Points, in no order, along strands that fork, close into loops and pass close to each other.
In the rows, zero is written as 128.
Two points are linked if the straight distance between their rows is under 141. Some points are linked to none.
j_874: 126	145	169	99	112	142	121	104	116	148	129	125	119	118	115	135	126	121	114	170	127	126	105	168	155	91	141	129	93	136	175	110	145	121	152	161	100	170	107	171	106	134	120	103	122	150	137	129	142
j_807: 152	128	140	155	132	107	158	123	116	131	108	136	126	103	95	104	170	104	93	111	110	146	147	119	135	137	125	177	131	125	136	131	96	197	157	126	119	139	122	125	109	114	140	169	154	139	161	138	141
j_421: 116	167	85	112	144	103	104	153	162	172	179	139	144	134	170	151	164	130	98	96	114	89	145	119	102	133	106	107	109	79	149	118	154	117	127	96	122	98	157	92	123	114	109	135	114	128	127	92	72
j_546: 132	125	155	93	149	111	112	136	110	176	133	97	168	103	129	150	91	139	120	202	101	125	87	166	159	114	127	141	140	158	110	136	144	102	109	154	108	118	126	139	92	125	152	78	157	159	111	167	80
j_217: 117	140	137	122	129	131	105	152	174	135	120	151	128	100	165	91	176	145	98	127	153	139	110	136	139	99	102	79	80	116	114	129	72	149	164	136	148	160	105	128	102	154	112	156	74	155	132	110	166
j_677: 163	119	162	114	120	168	92	142	134	129	112	120	97	97	133	106	119	69	140	118	168	131	108	122	135	145	127	131	149	70	139	121	71	169	130	169	145	145	133	165	81	129	146	147	102	131	131	81	135
j_509: 100	121	137	108	121	155	106	123	143	122	170	127	115	141	127	115	120	137	131	166	157	114	73	156	151	108	114	103	123	113	174	73	142	100	115	172	150	162	90	120	113	146	105	110	90	107	107	112	130
j_306: 142	126	161	117	137	106	134	139	135	151	85	119	164	91	134	147	109	150	131	164	126	177	122	150	129	138	115	129	121	181	63	167	128	114	121	113	106	148	106	149	130	170	129	100	147	138	121	164	134
j_782: 115	152	119	137	100	123	120	104	117	119	117	132	159	150	111	153	139	133	143	79	86	112	160	77	102	130	192	105	72	122	128	141	185	121	156	94	120	92	164	134	157	99	126	107	172	111	144	132	137
j_238: 122	145	149	109	102	110	143	150	142	151	81	134	177	102	138	161	123	130	142	167	147	193	107	150	141	113	98	122	102	167	62	129	140	111	105	127	134	187	67	119	130	166	121	95	147	100	125	155	134
j_818: 110	94	140	127	117	159	87	95	120	107	142	134	154	160	135	114	100	146	172	113	112	77	129	138	123	139	167	94	89	109	157	126	168	94	149	157	102	106	173	163	108	86	115	87	126	149	104	91	150
j_256: 125	137	105	117	147	128	106	108	116	155	166	113	99	137	138	125	127	123	98	124	122	96	142	130	93	169	138	147	184	147	153	128	146	125	141	119	114	111	147	89	132	89	115	156	111	116	117	131	39
j_571: 100	87	106	108	115	137	130	137	117	126	164	128	113	140	134	137	129	134	146	119	147	89	142	132	139	139	105	146	142	68	126	131	104	119	103	86	140	115	138	163	145	105	98	140	121	177	147	97	140
j_887: 119	139	152	137	127	112	124	165	156	146	89	134	172	91	151	122	148	134	123	170	131	178	90	167	154	109	112	93	113	181	100	120	138	132	141	151	137	189	90	101	111	159	123	93	126	93	125	162	152
j_119: 160	132	136	122	159	102	185	103	116	103	135	105	102	174	113	156	106	117	113	147	101	155	139	143	133	112	83	172	176	182	116	130	136	106	80	101	158	135	122	101	155	182	133	130	124	112	113	136	137
j_487: 154	172	109	94	102	145	114	111	94	135	132	128	86	111	115	144	113	92	127	131	164	147	132	116	126	150	129	174	163	112	125	113	90	161	107	123	124	150	90	124	130	141	147	174	111	103	130	141	99
j_150: 160	142	94	125	131	100	156	179	121	172	110	131	125	111	111	181	125	108	129	130	134	126	139	95	127	138	85	170	157	117	88	128	111	123	61	108	147	109	103	113	125	112	140	149	172	139	150	161	86
j_337: 111	130	106	116	150	105	106	138	132	168	179	120	121	137	140	144	146	117	98	105	110	75	151	115	119	146	107	145	126	75	150	133	132	122	124	74	118	90	161	111	127	89	107	133	127	165	137	76	69
j_524: 77	120	84	129	118	154	180	159	119	97	177	134	122	100	103	121	151	182	133	156	134	120	114	150	149	107	123	114	134	127	129	121	150	123	94	125	150	136	94	99	139	114	110	122	119	109	164	196	102
j_15: 150	126	141	110	133	142	152	79	93	80	108	107	87	165	99	132	76	102	137	167	105	149	140	156	110	139	131	165	200	189	154	109	139	129	102	144	134	147	119	116	122	153	167	127	130	78	108	136	139
j_530: 100	133	138	144	115	115	128	114	136	103	108	142	151	121	113	103	141	167	118	121	102	154	134	126	110	123	179	101	84	182	153	134	169	131	179	117	115	127	135	119	157	117	145	108	142	81	130	177	141
j_210: 112	121	152	131	161	115	95	74	137	141	139	131	146	143	142	92	127	170	115	131	89	105	147	156	119	152	166	109	92	192	154	177	157	119	187	108	96	104	183	147	141	123	106	107	106	158	112	107	105
j_761: 132	176	136	121	97	115	157	130	125	131	127	128	160	158	114	168	130	93	129	129	105	118	109	110	144	94	111	135	110	119	153	95	160	109	113	130	141	140	110	109	133	134	142	103	165	100	119	132	122
j_95: 70	119	124	122	87	134	119	97	125	113	105	132	151	129	112	142	128	180	121	136	128	145	139	127	126	127	187	112	90	172	138	159	167	113	145	110	98	129	135	137	177	136	129	120	143	107	125	183	141
j_692: 126	113	150	96	148	135	107	58	113	120	136	123	99	148	119	108	118	123	110	158	101	118	140	169	121	146	156	149	146	180	186	135	145	128	140	123	85	129	146	137	142	129	123	117	98	130	99	128	108
j_499: 135	129	153	137	130	127	161	107	123	138	144	135	118	115	107	103	167	104	97	113	102	119	131	134	151	121	107	186	121	103	170	133	98	179	157	105	125	146	153	153	115	117	121	142	147	178	161	108	137
j_468: 123	132	124	112	124	150	114	84	114	101	154	118	118	159	113	123	101	124	125	154	134	116	113	146	122	104	132	124	138	146	182	76	152	111	112	160	132	149	114	120	125	148	139	125	100	102	94	104	136
j_845: 144	71	144	173	152	120	167	147	145	91	110	120	141	134	115	126	98	164	177	139	132	136	99	131	116	149	109	131	158	162	65	136	130	127	93	137	142	114	107	110	122	146	113	104	133	96	126	145	172
j_275: 128	94	143	106	136	114	140	103	116	134	151	106	130	138	125	162	75	153	133	155	112	113	125	134	142	128	119	164	153	125	134	156	140	87	92	117	121	90	163	144	119	118	131	104	157	179	112	135	108
j_502: 155	136	179	132	109	136	129	89	137	104	73	140	107	117	127	95	133	111	112	144	139	178	138	151	113	120	158	119	117	199	131	135	97	176	150	151	121	171	114	153	138	173	135	165	102	131	139	123	166
j_449: 114	142	148	93	100	98	114	101	123	160	95	125	144	94	154	146	119	155	116	162	140	173	138	147	146	123	141	131	88	170	89	161	114	90	119	96	107	155	117	174	159	179	119	120	139	159	132	149	128
j_744: 141	137	147	118	145	94	116	125	126	155	121	102	173	122	121	141	101	141	109	174	104	117	104	133	121	129	139	129	151	173	119	130	158	108	139	140	99	124	130	109	102	134	150	104	158	118	92	149	102
j_832: 142	105	122	125	141	155	153	204	158	117	139	138	128	106	145	163	124	125	177	132	184	134	109	119	143	142	64	121	151	89	74	127	84	135	66	140	162	125	89	110	99	148	113	143	120	110	136	137	138
j_76: 136	132	147	127	121	154	91	85	117	101	140	132	118	168	126	98	98	103	131	143	122	113	114	143	92	126	168	106	118	169	195	68	174	107	150	165	127	127	132	102	138	131	142	119	107	69	74	118	124
j_849: 170	115	148	120	150	155	141	104	98	96	132	109	77	164	104	102	99	73	140	117	132	122	131	135	103	143	123	180	192	137	152	91	130	141	122	138	143	135	129	108	113	134	160	147	137	82	113	102	130
j_525: 119	86	122	125	133	136	135	125	105	77	169	115	106	185	131	154	72	141	177	112	149	100	133	127	109	133	135	124	174	123	106	118	161	70	100	123	144	94	138	125	154	125	138	127	123	118	102	125	136
j_581: 119	114	162	138	119	158	99	113	140	125	124	118	166	152	143	140	97	115	154	124	119	107	99	139	140	108	136	88	86	100	146	99	149	102	128	165	120	128	150	152	86	106	117	89	127	136	96	96	158
j_30: 118	137	101	113	132	101	128	104	108	186	186	128	111	144	131	170	143	120	103	132	105	92	153	121	128	159	95	170	133	100	159	129	129	109	98	61	118	95	145	136	158	99	111	126	151	188	151	112	60
j_639: 116	118	82	136	138	140	114	177	138	137	115	153	109	112	164	113	118	131	146	85	170	128	145	103	106	155	138	97	158	61	82	150	120	136	129	137	129	103	141	90	126	104	126	166	128	105	127	134	104
j_402: 136	153	129	160	133	113	108	138	143	147	113	139	155	114	132	116	141	115	124	86	101	124	123	90	96	126	162	99	95	118	138	115	151	133	166	152	102	124	139	113	108	99	134	118	143	102	120	126	121
j_561: 100	122	139	145	118	114	156	116	134	106	114	134	152	129	93	126	161	149	116	111	67	123	160	126	138	121	148	132	87	150	128	181	148	132	164	96	98	97	173	140	155	135	122	98	167	164	139	148	151
j_204: 125	136	107	122	150	117	185	104	128	114	159	118	124	159	128	155	135	144	118	163	128	145	152	138	124	99	87	136	157	174	103	139	140	92	101	89	167	135	114	101	172	189	116	144	112	126	121	135	143
j_979: 122	110	150	156	151	124	97	100	146	124	138	136	129	135	140	63	129	158	112	119	118	111	144	150	117	143	160	104	94	181	146	136	151	117	166	153	124	114	173	141	152	131	104	106	103	140	117	117	139
j_407: 125	171	118	66	98	153	95	137	117	153	145	130	93	90	128	154	129	117	136	146	166	148	116	127	124	132	123	124	143	83	122	119	79	143	92	122	139	157	76	139	128	149	127	174	77	119	119	129	97
j_811: 186	128	190	149	157	133	126	93	126	141	75	91	120	92	116	121	75	116	123	152	99	161	116	148	145	137	144	139	141	170	87	190	84	149	135	157	99	131	162	174	93	159	140	123	128	174	154	109	137
j_659: 72	100	118	122	123	141	95	91	117	112	166	133	136	158	116	130	124	167	153	144	124	94	129	162	124	141	170	104	100	130	158	149	147	91	121	132	100	106	159	165	155	96	110	101	110	159	123	125	118
j_694: 116	107	140	141	152	113	155	92	128	107	123	124	141	129	93	103	139	162	94	150	97	145	160	150	149	110	141	136	110	181	132	182	143	132	156	117	93	123	157	148	148	163	135	89	141	149	129	155	139
j_126: 99	144	172	113	123	135	96	104	143	154	119	130	160	120	129	119	145	133	104	158	112	129	107	178	154	107	149	102	73	155	169	115	169	114	173	154	96	148	135	149	115	127	123	93	121	131	125	113	128
j_272: 112	114	102	136	113	123	129	114	113	113	125	139	133	139	132	153	110	142	147	79	109	104	151	97	112	153	164	124	108	112	128	147	160	115	135	89	122	84	167	139	170	87	135	127	170	143	126	121	141
j_189: 153	126	136	170	140	112	176	150	158	109	113	132	165	137	112	112	159	104	130	87	102	146	127	112	148	94	91	132	104	131	129	131	117	145	159	127	152	136	134	137	127	145	122	116	159	147	148	117	200
j_945: 113	80	158	112	161	154	123	125	133	110	154	105	126	115	107	120	103	151	132	207	140	114	82	193	165	104	131	119	141	167	139	121	149	87	126	179	126	134	110	134	96	138	136	79	129	140	117	154	143
j_986: 143	151	129	132	122	109	140	165	175	179	147	124	161	113	147	140	168	124	73	131	98	119	125	119	151	97	74	133	101	99	125	118	107	115	122	114	147	126	133	135	104	141	90	117	137	206	135	108	119
j_105: 167	88	171	127	155	124	135	149	128	102	140	89	135	134	127	152	83	125	143	164	137	132	63	152	159	114	92	127	167	138	120	109	125	100	89	174	155	130	95	127	81	163	131	95	118	109	94	122	154
j_453: 153	136	126	148	119	140	107	98	115	112	106	147	90	178	156	86	131	82	131	77	148	118	163	100	94	156	156	126	132	132	138	103	129	146	173	118	142	120	127	119	155	122	143	172	119	85	106	106	125
j_858: 126	160	126	111	139	115	105	170	169	183	127	129	156	96	155	115	168	124	80	137	133	140	118	128	144	103	100	102	87	93	118	132	102	142	145	130	133	155	121	128	90	139	102	138	101	163	117	109	124
j_775: 101	85	119	143	153	134	123	118	149	119	153	134	115	132	134	52	151	195	109	136	134	109	119	157	129	137	142	94	116	167	139	146	135	125	150	136	144	126	148	129	149	128	101	128	90	131	138	135	135
j_287: 109	104	90	132	147	127	133	121	98	91	179	126	94	174	141	132	100	120	160	86	157	97	153	119	113	152	132	151	183	97	113	139	156	100	115	92	148	84	146	100	180	106	140	149	133	110	146	134	111
j_332: 118	128	133	154	145	105	164	90	141	115	146	124	142	148	126	99	149	154	92	141	126	143	152	138	130	113	123	133	127	176	122	161	131	118	148	88	143	132	137	123	163	180	104	142	112	134	121	140	156
j_924: 171	120	139	124	144	152	125	150	129	150	119	118	108	75	118	117	137	107	130	130	144	134	127	135	129	153	112	152	160	87	101	153	74	171	124	143	126	128	124	149	90	127	136	158	120	162	158	118	117
j_8: 152	133	162	171	133	143	156	152	150	105	75	111	152	120	116	116	123	89	141	77	112	146	122	106	158	99	112	111	109	102	108	110	122	150	150	167	137	132	118	140	103	138	134	106	147	130	151	85	192
j_681: 123	135	133	88	109	154	106	128	134	137	161	132	112	147	147	127	119	105	142	134	176	121	108	133	140	102	104	89	146	70	164	73	100	132	116	160	139	143	92	126	103	144	114	138	77	102	103	85	120
j_640: 90	86	92	158	160	144	118	168	156	107	155	156	121	106	149	69	163	198	127	134	148	122	129	139	127	114	110	75	124	122	89	152	114	108	118	139	140	120	132	109	145	120	101	143	86	123	136	137	157
j_903: 122	85	102	185	146	136	151	158	141	71	114	138	129	137	134	95	110	172	168	96	138	130	134	112	117	148	133	95	130	161	67	135	139	115	118	145	157	112	125	101	154	130	124	128	127	74	118	162	170
j_196: 80	124	91	121	128	119	89	134	136	138	162	143	136	159	165	112	154	165	132	104	139	91	139	131	125	134	146	66	88	80	143	127	133	104	145	130	121	123	149	140	144	106	101	131	79	142	121	84	141
j_749: 166	123	147	132	139	147	126	164	142	109	127	113	115	99	121	130	107	131	136	175	148	153	78	160	142	118	96	114	171	140	123	91	106	136	99	173	161	149	72	104	81	155	135	117	101	76	115	140	139
j_957: 107	112	140	136	95	148	147	90	105	81	127	126	122	137	87	151	120	124	155	117	112	110	131	127	150	119	151	148	110	97	169	152	139	135	122	129	100	110	159	166	134	103	133	93	156	158	140	127	154
j_437: 174	120	133	140	156	109	143	113	105	111	136	110	114	191	138	126	95	90	147	81	114	92	164	109	104	155	137	157	171	124	116	134	156	118	160	108	132	82	176	121	144	97	162	134	169	117	114	92	103
j_318: 76	132	122	83	90	114	115	99	119	146	112	139	130	127	146	158	127	169	116	161	128	148	139	129	142	115	173	122	96	150	122	166	141	107	122	90	90	142	128	178	172	145	127	103	130	151	134	163	130
j_970: 114	115	99	132	151	129	164	157	125	122	151	134	133	83	97	137	131	178	118	172	135	129	113	157	157	131	101	147	162	154	114	145	128	123	85	130	132	132	93	104	134	139	115	117	131	130	140	185	83
j_163: 103	145	125	119	94	132	95	159	168	141	111	141	157	110	140	134	179	119	123	85	122	131	92	99	136	97	124	99	57	60	154	100	131	160	151	155	121	149	119	125	97	89	114	121	125	130	144	126	151
j_599: 69	126	109	110	122	137	130	96	116	120	170	128	122	143	103	152	148	167	132	149	131	112	118	160	141	122	140	133	109	129	173	137	149	114	105	112	114	136	115	141	159	131	105	111	107	143	135	137	123
j_350: 106	141	104	98	105	140	115	138	125	145	148	152	93	109	149	131	157	141	126	133	182	142	139	122	125	136	112	132	128	81	126	127	54	156	130	100	155	159	113	146	128	128	116	191	72	164	143	128	125
j_980: 156	131	140	144	150	144	168	121	97	80	137	114	106	144	81	111	135	75	129	137	116	135	111	123	126	114	117	170	170	149	194	74	139	137	142	160	141	138	126	106	113	131	160	127	154	85	135	108	157
j_563: 79	117	103	100	98	148	102	119	118	144	159	146	132	150	155	152	142	156	136	116	138	105	135	155	135	132	125	102	91	73	148	124	112	105	110	103	119	134	145	163	145	101	85	124	84	162	133	71	141
j_180: 113	104	116	92	107	130	161	98	107	85	165	103	107	178	116	180	91	130	153	125	153	112	122	136	140	118	99	144	160	110	132	113	143	71	62	122	140	120	124	137	148	136	131	134	128	136	111	132	140
j_912: 157	151	144	142	153	105	119	141	138	157	145	93	166	130	132	127	113	111	107	157	95	132	91	133	113	112	133	111	156	171	138	86	164	113	154	166	126	125	117	78	77	145	161	91	142	91	84	139	97
j_826: 161	171	85	128	126	112	145	177	117	172	125	149	100	119	132	155	136	70	119	108	147	138	152	86	138	144	98	166	176	86	97	131	93	153	98	88	138	106	122	102	120	101	152	161	157	130	151	145	70
j_232: 111	88	115	179	141	148	177	146	128	67	130	153	111	139	97	71	149	169	146	104	138	131	140	136	128	136	137	114	130	158	118	129	134	131	133	141	169	129	127	88	166	116	120	137	126	87	145	169	175
j_242: 121	122	99	96	142	137	143	122	110	136	179	118	90	96	103	125	132	162	112	167	153	128	108	151	155	133	105	173	164	111	137	135	100	134	77	113	137	125	92	124	134	125	120	148	105	145	145	155	96
j_884: 127	114	107	92	125	142	147	121	104	132	174	124	91	118	123	159	126	123	128	128	147	110	127	125	153	139	86	184	172	81	137	122	91	124	79	103	138	130	116	145	135	125	119	150	128	166	154	106	102
j_426: 135	132	153	148	131	109	188	121	143	104	146	143	142	137	91	111	178	119	102	119	97	135	139	123	182	88	89	151	100	131	162	143	117	160	157	106	143	133	142	151	120	145	112	117	148	168	162	119	180
j_244: 143	129	164	157	141	133	118	98	116	113	122	126	136	142	97	101	112	106	125	141	99	116	126	136	124	112	155	128	125	193	179	90	165	123	169	162	113	126	147	109	126	115	147	87	136	85	108	134	134
j_631: 183	140	197	132	121	147	114	101	122	128	57	118	101	90	107	107	93	99	130	158	127	175	119	166	145	121	156	116	122	196	100	162	108	159	148	158	120	168	133	176	112	179	135	134	109	148	156	110	161
j_665: 88	126	133	140	88	135	115	158	151	126	108	137	142	83	103	141	159	129	126	117	130	133	86	126	152	95	138	112	78	92	140	107	130	138	136	167	125	166	94	135	118	96	138	109	124	119	156	155	151
j_313: 114	165	134	120	65	126	130	131	120	138	118	134	155	109	99	180	141	103	137	124	116	150	97	116	155	88	134	132	83	96	151	92	156	119	123	144	108	160	91	147	109	117	137	91	165	124	132	154	127
j_416: 118	133	84	129	93	124	115	166	138	156	112	160	120	131	185	160	148	111	132	83	156	126	175	74	96	144	127	117	105	42	93	157	104	160	129	75	132	103	147	142	141	96	125	179	136	163	150	98	134
j_285: 131	119	118	126	140	149	124	139	140	134	141	152	101	96	147	100	176	140	113	133	174	134	142	130	136	111	107	110	122	125	109	140	58	181	147	124	155	144	111	136	127	138	116	190	72	156	133	126	150
j_205: 126	87	94	140	144	154	154	191	152	101	138	151	128	91	149	118	141	161	146	117	167	144	108	126	136	127	90	103	146	97	81	141	101	126	102	138	155	129	104	107	127	129	94	139	108	127	144	145	165
j_158: 160	90	150	97	138	132	149	133	106	97	158	82	120	165	133	167	74	125	166	151	143	116	97	135	140	124	80	155	179	109	123	105	111	93	75	140	145	119	126	146	110	139	139	125	120	138	111	111	128
j_221: 130	147	142	156	121	110	129	130	131	130	113	129	167	129	110	121	142	126	115	79	71	112	140	101	125	114	158	128	70	130	144	143	149	140	168	126	103	97	170	133	114	109	137	102	174	135	147	118	131
j_216: 146	152	163	96	141	124	108	132	117	166	104	122	142	89	118	135	119	123	124	193	105	141	84	174	157	106	122	135	120	134	123	142	134	122	140	164	104	159	116	167	82	148	140	90	147	173	129	136	114
j_655: 126	132	116	163	139	129	197	155	117	118	90	144	145	119	88	143	151	137	136	130	128	163	127	128	136	123	101	162	132	171	102	146	118	155	106	118	140	150	94	115	127	149	121	125	148	117	144	160	145
j_535: 166	151	123	113	130	138	85	146	129	132	109	105	132	123	168	150	73	103	152	122	164	145	114	104	100	149	137	105	157	97	101	107	106	126	111	159	108	119	110	115	100	133	148	141	108	91	79	106	112
j_75: 114	140	73	140	103	104	138	139	141	136	110	165	121	143	156	162	166	129	111	86	137	137	174	87	108	112	116	119	98	89	101	158	111	146	152	65	154	115	139	128	160	110	116	169	150	167	164	120	155
j_44: 114	113	121	155	110	153	88	158	157	121	97	165	116	121	163	58	156	140	118	93	161	129	145	101	108	150	160	87	92	109	123	113	99	165	164	145	143	112	137	118	131	106	115	166	89	98	131	134	143
j_708: 163	143	148	104	139	116	160	95	96	119	112	104	113	134	100	136	93	110	136	160	107	156	134	136	130	118	111	180	176	169	124	131	121	121	103	133	126	142	120	135	131	167	153	119	134	106	105	135	127
j_664: 140	128	118	136	115	110	152	180	137	153	109	135	137	96	125	165	146	113	134	119	139	140	129	117	138	125	76	145	124	90	85	133	92	135	75	103	146	122	107	134	112	124	122	128	153	171	155	137	127
j_589: 155	140	106	151	140	121	107	144	123	117	131	145	113	164	150	90	126	97	129	74	141	96	145	102	93	154	166	91	147	106	134	97	164	126	162	134	134	106	149	91	139	106	149	141	117	72	96	103	103
j_671: 121	153	131	147	91	120	134	158	127	143	58	131	182	94	105	170	126	126	149	110	89	151	129	99	138	117	140	145	89	143	106	148	132	135	107	111	95	121	137	171	117	111	137	106	187	152	158	161	132
j_183: 139	142	144	136	123	121	139	144	122	170	62	117	175	84	116	155	108	133	132	158	107	167	120	137	147	131	130	146	111	169	78	163	111	129	98	125	92	132	123	159	107	137	145	97	182	159	145	161	120
j_635: 138	140	108	120	112	112	153	127	104	154	178	133	93	142	101	175	137	116	120	135	125	89	139	114	151	124	77	181	154	104	150	121	132	102	65	83	152	103	133	119	154	119	122	127	163	180	155	131	86
j_293: 154	167	118	126	125	121	161	112	111	105	129	124	121	166	101	150	125	79	125	123	102	147	129	119	128	94	108	146	145	140	170	84	165	116	122	140	143	153	105	91	125	154	157	113	160	82	119	126	146
j_567: 102	112	84	118	119	120	123	111	101	123	147	120	109	170	150	164	117	131	156	106	126	91	150	103	106	169	150	156	140	100	124	158	157	102	105	80	132	85	140	120	190	98	135	136	162	138	137	131	104
j_6: 99	153	94	115	151	103	90	158	166	151	172	123	144	146	174	120	145	146	108	111	141	107	143	118	116	128	109	68	106	96	124	110	125	108	152	129	144	118	136	90	126	135	104	134	83	108	101	99	104
j_167: 132	128	141	96	143	127	117	54	88	126	153	108	100	166	127	131	120	129	104	149	97	106	142	155	83	157	127	175	181	172	166	128	154	119	129	107	100	119	132	113	139	122	138	147	120	101	107	122	74
j_668: 93	152	128	85	97	124	124	86	118	152	157	127	135	157	135	163	134	130	128	146	129	123	127	145	143	117	114	134	91	111	168	124	131	105	108	86	112	138	122	175	146	142	92	118	113	177	126	103	117
j_683: 149	105	129	164	146	134	166	167	143	111	88	131	139	118	105	134	126	135	171	131	142	159	114	117	115	157	91	134	152	151	70	133	93	164	106	136	143	151	83	100	115	149	121	132	133	90	139	151	167
j_643: 163	109	166	140	154	138	130	139	129	151	74	106	145	84	112	148	71	140	157	155	108	151	108	142	153	124	129	140	135	139	70	185	104	134	97	152	99	132	140	197	96	131	136	96	147	194	148	127	142
j_897: 140	163	116	106	104	111	101	125	129	158	122	114	140	132	150	161	105	110	124	133	135	129	127	96	100	125	132	106	126	121	113	99	119	117	123	117	125	135	111	121	119	150	133	137	116	110	108	107	119
j_138: 119	142	115	149	106	117	142	110	123	114	108	158	119	136	126	109	147	144	106	114	125	145	151	105	100	128	189	119	113	180	153	117	154	153	176	114	143	136	118	99	182	123	150	158	121	67	133	172	127
j_702: 139	138	115	136	140	117	137	174	132	151	105	131	124	81	120	109	169	116	95	119	125	125	134	103	128	147	120	166	147	98	110	149	83	182	145	122	110	123	130	121	102	99	147	161	150	157	160	135	104
j_759: 94	104	105	128	115	142	95	131	123	110	122	124	142	128	153	135	95	166	161	122	153	113	119	111	106	141	168	89	132	113	110	123	159	96	120	149	122	121	123	109	140	104	131	127	128	98	112	143	119
j_751: 142	152	117	157	117	110	140	95	114	112	105	158	101	167	136	105	153	98	118	81	120	146	163	84	90	143	176	127	130	145	143	112	138	160	171	106	149	123	130	95	168	96	162	170	125	75	130	145	127
j_955: 156	173	107	119	136	123	119	146	110	167	124	118	103	111	126	145	130	76	110	121	136	120	132	101	107	153	126	157	174	103	117	98	106	159	120	127	134	124	103	99	108	123	154	144	132	107	138	133	62
j_701: 137	124	142	166	139	146	129	146	121	74	128	120	125	136	97	82	129	104	137	126	118	130	118	120	121	134	152	125	147	162	180	83	156	143	143	176	143	134	124	78	117	114	154	117	157	57	118	153	140
j_343: 124	160	95	131	112	109	147	133	137	135	114	146	139	146	138	142	154	109	134	99	136	142	137	90	107	122	129	118	108	110	107	128	116	128	141	96	135	144	115	116	148	139	123	155	118	117	127	126	151
j_29: 132	137	109	123	115	102	149	158	154	150	124	122	160	124	134	170	135	137	130	142	121	141	125	118	154	101	84	125	110	115	110	133	113	93	84	107	141	135	118	144	137	156	104	116	151	181	141	120	150
j_564: 111	128	69	122	119	119	86	186	134	148	123	154	124	116	202	123	139	137	142	92	160	116	179	82	87	167	141	95	110	61	97	158	124	141	140	97	126	89	165	110	132	74	126	150	121	128	139	101	104
j_229: 157	143	152	139	111	147	103	88	123	109	79	134	102	131	146	68	120	104	141	102	145	150	141	121	98	135	168	122	122	166	129	111	115	155	159	146	138	148	129	137	143	135	136	172	96	94	114	117	167
j_574: 109	115	180	99	148	121	88	47	123	140	126	123	100	141	135	113	127	146	105	163	109	130	153	190	134	146	161	137	106	188	152	172	141	118	166	124	79	133	170	180	144	153	107	110	93	179	129	116	103
j_505: 139	134	108	107	138	128	100	161	145	144	136	114	100	116	157	117	92	122	146	123	182	130	139	95	118	161	122	110	178	75	99	129	101	131	116	138	133	111	131	101	110	126	144	157	100	86	99	113	91
j_428: 126	130	136	156	99	131	151	162	126	119	74	121	169	102	105	146	114	96	150	94	109	153	110	106	133	104	141	133	104	98	102	135	122	148	121	141	117	133	122	159	102	105	144	107	177	143	147	122	162
j_335: 158	108	150	153	169	135	121	119	140	131	119	137	112	123	143	60	148	95	110	98	121	103	132	132	126	152	111	148	139	106	138	117	92	173	172	140	126	113	153	140	94	121	130	158	113	140	130	76	120
j_857: 121	106	169	153	127	144	87	125	151	134	129	118	162	103	110	99	130	137	131	135	105	109	94	163	143	106	155	92	79	131	169	114	163	117	159	194	113	131	149	149	90	103	120	80	141	146	133	127	160
j_225: 150	139	98	151	150	109	94	163	147	140	129	119	141	123	165	88	136	129	113	85	110	105	153	87	98	150	149	93	125	124	123	117	154	138	173	148	122	99	166	85	114	112	133	141	142	86	96	105	98
j_904: 103	103	106	159	107	148	131	139	127	86	143	163	107	137	134	67	170	155	131	82	161	113	144	115	111	143	164	99	126	116	140	108	121	150	148	143	161	123	132	98	164	108	120	157	103	86	122	138	148
j_873: 152	137	120	120	155	115	104	113	103	159	126	102	107	130	143	137	116	103	116	118	121	117	159	105	82	173	140	159	190	114	109	142	122	142	132	108	110	100	146	106	129	104	157	164	137	115	113	126	56

A tip is a point with one link. Name the tips that can be reached along the links from each point below, in the order of the rows.
j_95: j_677, j_887, j_681, j_749, j_163
j_29: j_832
j_744: j_524, j_912
j_683: j_655, j_44

A piece is all that can be reached along the links. How many separate loops has the piece of each point below (a circle has one, a figure eight two, a Y none), and how many tips (points with one link)?
j_238: loops 1, tips 5
j_337: loops 1, tips 2
j_979: loops 1, tips 1
j_639: loops 1, tips 0
j_655: loops 0, tips 2

Name the points in between on the shortest way along the links from the first point to the second, in order.
j_221, j_183: j_402, j_225, j_589, j_453, j_229, j_502, j_631, j_811, j_643
j_692, j_217: j_167, j_256, j_873, j_955, j_487, j_407, j_350, j_285
j_150, j_979: j_826, j_955, j_873, j_256, j_167, j_692, j_574, j_210
j_509, j_225: j_468, j_76, j_244, j_701, j_980, j_849, j_15, j_708, j_119, j_204, j_332, j_694, j_561, j_221, j_402
j_546, j_884: j_216, j_874, j_126, j_857, j_581, j_818, j_659, j_599, j_668, j_563, j_571
j_453, j_702: j_229, j_502, j_631, j_811, j_643, j_183, j_671, j_428, j_8, j_189, j_426, j_499, j_807
